The views of a scene show one set of named points, each view turned or mirrored, and shifted as a whole, with a little noise and some points left out.

Scene 1
View 1
Rufas: [ -9  -4   2  14   6  46  25   4 -21  19  -9 -12   4  12  35  11  -7  45
 -21  -7 -22  28 -27  25]
banir: [-12  -9  11   1  14  35  23  25  15   7 -16 -26 -23 -13  35   5  13  49
 -12  18  -8   3  26  -5]
tak: [  7  -7 -18 -11 -17  33  21  26 -12  27  19   7 -32 -11  22   0  -3  40
  14 -13  10  12  11   4]
zokud: [  7  23 -25 -36 -10  13  22  19  -4  53  17   0 -11   2  30   4 -24  29
   5   5  -1  27  -5  39]
tidi: [ 18  11 -18 -39  16  19  11  16  -6  47  19  13  -2 -44  26 -29 -10  25
  21 -28  25  10 -11   0]
dodar: [ 27  17 -31 -36 -19  11  26  22  -8  54  36  17 -23  -9  20   5 -23  19
  18  -1  15  17   0  30]
Kupu: [-17   0  -4  -9   9  35  11  13  -9  31 -10 -16   2 -15  34 -12  -4  43
  -5 -15  -5  19 -18  12]
dotod: [ 31  28 -33 -74  -8   2  20  34   5  63  42  21 -27 -25  29 -19 -21  26
  34   1  29  16  23  20]
Suba: [ 27  27 -11 -24  28   4  28  -3  18  43  10  10  -2  20  16  16 -36  35
   5  -1   0  33  12   2]
gibaz: [ -2   5 -21 -36 -14  21  14  34  -1  43  15  -6 -27 -31  30 -14  -1  33
  16  -3  14   5  12  17]
penub: [ -4 -20   9 -12   4  34  23  39  31   0  -2 -13 -54 -13  27   5  19  62
   8  15   8   1  74 -37]
peber: [ -1  -9  -7   2  -1  23  17  23   5  26  -1 -13 -29 -39  17   3   9  27
   5  -6  11  -9  10  -1]
Gar: [ 40   8  -9  -5   6  17  35  14  -4  27  21  11 -19 -16  19  15  -6  16
   2  14   8   3   0  17]
nadar: [  5 -24  12  11  12  43  22  27   5  -2  -7 -13 -31 -44  28  -5  28  38
  -4   5   9 -16  20 -18]
niv: [ -7  36 -31 -66  -6  12  12  21 -13  73  16  -5  11 -10  47 -25 -30  31
   8  -5   0  37 -29  57]
Pazen: [ 31   5   9  21  17  19  45   4  10  10   2  -3 -21  24  16  46 -11  29
 -20  35 -15  13  18  12]
Fezum: [ 32  14 -15 -15  -5  23  37  10  -7  30  26  18 -18  31  25  25 -24  37
  -1  11  -7  36   8  23]
mab: [ 35  -6  -9  -4  11  26  26  13  -4  22  21  19 -22 -33  14  -2   0  26
  15 -15  22  -1   7 -15]
fote: [ 47   1 -16 -13 -10  21  37  27  -5  21  36  22 -40 -17  19  13   0  20
  13  15  18  -2  22   8]
View 2
tak: [ -5  22   1  -5   3 -11  -8  -8   8 -13  -2   2   4   9   9 -12   2  19
  -6   1 -16 -16 -20  -6]
Pazen: [-30   1 -16   4 -16  23 -24 -16 -38  -4  19 -41  44  -1 -17   0   5   1
 -29 -28  21 -19  -3   5]
tidi: [-23  29  15 -12   8 -17  -1  10  38   2  -6  24 -24  -5  25  -5  24  20
   1   2   7  -4  27 -14]
dodar: [ -2  46  22 -10  31   3   1  13  13  -1  -4 -16   6  -5   7  -9  15  20
  -4  10  15 -13   2   2]
dotod: [ -3  32  40   3  41  -4  14  30  35   1 -25  -7  -4   8  29 -18  27  35
  25   4  20  -9   8  25]
Gar: [-28  26   4  -1  18   4 -11   1  -1  -2  14 -18  16  -6  -6  -3  25   0
 -14 -10  10 -16   7  -2]
Fezum: [ -2  26  -1  -9   4  29 -10   4  -3  -7   0 -36  36   3  -4  -7  -3  33
 -28   2  23 -17  -4   6]
Kupu: [-19   6  -9 -31 -26  -7  -1 -34  11  -5   3  17  -9 -11  -1 -13  -9  21
 -14  -3   0  13  14 -14]
Rufas: [-16  10 -26 -38 -28  16 -10 -43  -1 -10  16  -1  13 -15 -20 -12 -19  22
 -38   1   2  11   6 -19]
niv: [  4  35  30 -49  19  14  29 -12  35   5 -17   0 -13 -23   0 -29  -3  46
   3  22  38  29  33  15]
nadar: [-47 -20 -21  10 -17 -28 -20 -28  -1 -15  19  18   0  11   2 -11  19 -13
   0 -33 -37 -12  -9  -9]
penub: [-28 -40 -11  33 -30 -23 -16 -12 -13 -19 -10   2  17  39  24 -15   6  13
  17 -44 -27 -25 -33  22]
fote: [-23  24   7  14  34  -2 -12  13   5 -10   9 -20  22   9   3  -7  30   3
  -4  -9  -9 -28 -15   4]
gibaz: [-10  15  18  -9  13 -19   9 -11  15  -6  -9   8  -9   3  11 -22   9  17
  18  -4  -7  -1  -7  11]
View 3
penub: [-40 -24 -62 -18 -17 -30 -23 -15  30 -29   9   9  19  36 -11   4  -5  22
 -19  24 -19  18 -14   0]
dotod: [ 19 -16  18  10  12  16 -12   9   6  16 -20 -10 -27   2   8  12 -16 -14
   8  38 -37  20  30 -58]
Rufas: [ 16 -28  19 -15  18 -61  33 -36 -16 -54   6 -39  12  22   3 -10  20  -9
   9 -27   8  20  -5   7]
niv: [ 41 -31  47  16  19 -41  29  -7 -28   3 -31 -36 -37   2  15  -6   0 -42
   3  10 -25  28  38 -39]
peber: [ -3 -26 -19   3  -3 -27  11 -20  16 -37  -2  -1   5  30  -1  11 -30  15
  17 -13  -2  28   9 -13]
nadar: [-25 -29 -38 -11  -1 -33   3 -21  11 -38   1  -5  12  49 -14  20 -30  32
  20 -10  15  21 -14   6]
zokud: [ 28 -20  34   3  15 -26  21 -12 -12 -22 -21 -25 -14   1  13  -6   3 -19
   2   5 -25  23  27 -39]
banir: [-28 -28 -28 -14  -4 -56   9 -21   2 -44  -7  -9  17  34  -9  -6 -10  13
  -9   0   0  22  -4   8]
Suba: [  0  -3  33 -15  28 -15  -2 -13  10 -20   0 -13  31 -10   5 -36   3 -25
   0  13 -12  17  23 -15]
fote: [  4  -6   3 -15  16  21  -6  -8   7 -37  -9 -15   9  17   1  18  -8  32
  18   9 -16  12  -1 -44]
Kupu: [ 13 -36   7   2   9 -59  22 -27  -6 -24   1 -25  -3  27   1  -1  -7 -18
  14 -18   5  26   8   7]
mab: [  3 -14  -1  -6  19   7  -8 -16  21 -20  11  -9  13  24  -1  16 -23  12
  37  -4   6  18   1 -15]
tidi: [ 19 -24  19  12  22  -9   2 -10   8  13   0 -14 -16  21   1  15 -34 -20
  39   2   2  26  22 -18]
gibaz: [ 12 -30  -9  10  -2 -21   7 -11   4 -14 -11 -11 -21  23   4  18 -17   0
   7   7 -23  26  15 -32]
tak: [ 19 -25 -11  -3   4 -15   1 -22  13 -31  12 -17  -3  22   7  18   4   3
  12  -5 -18  21  -2 -25]
dodar: [ 30 -11  28  -1  21   9   6 -10   2 -23  -9 -20  -7   1  12   7  -3  -3
  18   5 -25  19  19 -50]
Fezum: [ 15  -4  27 -26  24  -8   4 -17  -4 -43   0 -30  20  -4  10 -17  30  -3
  -4   9 -23  10   2 -32]
View 4
banir: [ 31   3  26  10  -6 -22   9  -9   8  -6  24  21  -4  -1 -28 -11  17   6
  -1  10  -3   0   5  27]
Suba: [ 21 -22 -17 -11  -7   9  -1 -33 -40 -19  11   0  23 -15 -13 -27 -13   3
  38  19  33  28  46  27]
fote: [  1  15 -15 -16  22  43   8 -30  18 -20  15   9   6   6   1 -32  -4 -11
  22  -6  38  22  -3  25]
mab: [  1  -7 -24  -7   8  27  -4  -9  12 -16  18  -5  10   9  20 -20   8  -5
  11  -1  13  16   4   2]
gibaz: [ 12   6  -9  -7  15   1  -2 -12   9 -22   2  17 -16  -2  -3  -6  40 -26
  22   1  51  15  16   9]
penub: [  7  13   2   9   3 -28  -3  26  22  -6  40  42 -18  10 -28 -32  -4  -5
  17  16  -6   8 -18  45]
Pazen: [ 30   5  28 -12  -2  21  23 -51  -9 -12  29  -1  31 -12 -38 -36 -19  25
  12  15   2  20  13  44]
peber: [ 14  -3  11  -3  10   8  -1  -8  19 -19  23   8  -2  -3  -1  -4  33  -8
   5  11  13  11   2   4]
Gar: [ 16   3   0 -11  12  40   9 -44   1 -23  12  -3  14  -4  -1 -20   0  -4
  12  -2  30  19  15  15]
tak: [  9   4 -18 -18  10   4  10 -13  18  -5   8   1   4   5  -6 -25  38  -3
  22   5  37  18   7  17]
Rufas: [ 44 -12  15 -12 -19 -14  30 -46  -7   8  -5 -23  26  -2 -25 -18  47  26
  -2   4  18   6  31  12]
zokud: [ 27  -2  -7 -17   7   8   9 -45 -19 -21  -9   4   6 -14 -18 -12  30 -12
  33   5  67  22  43  19]
dodar: [  9   0 -24 -24  18  34   4 -41  -5 -23  -4  -3  10  -8   2 -21  21 -18
  35   2  66  29  29  13]
Fezum: [ 20   1 -15 -23   2  17  21 -49 -15  -8   1  -4  25  -5 -27 -43   2  11
  34   7  48  27  29  39]
niv: [ 36 -13 -16 -11   2  -5   5 -52 -35 -23 -37   2  -5 -15  -8   5  52 -27
  32  -6  93  16  67   2]
dotod: [  0   3 -43  -9  24  22 -16 -18 -15 -35 -11  24 -19  -3  10 -15   6 -45
  48  -6  84  25  32  14]

Which points are out of place in each view (at most two, in the order of its rows)? Write none if all are in place.
view 1 -> dodar
view 2 -> none
view 3 -> zokud
view 4 -> none
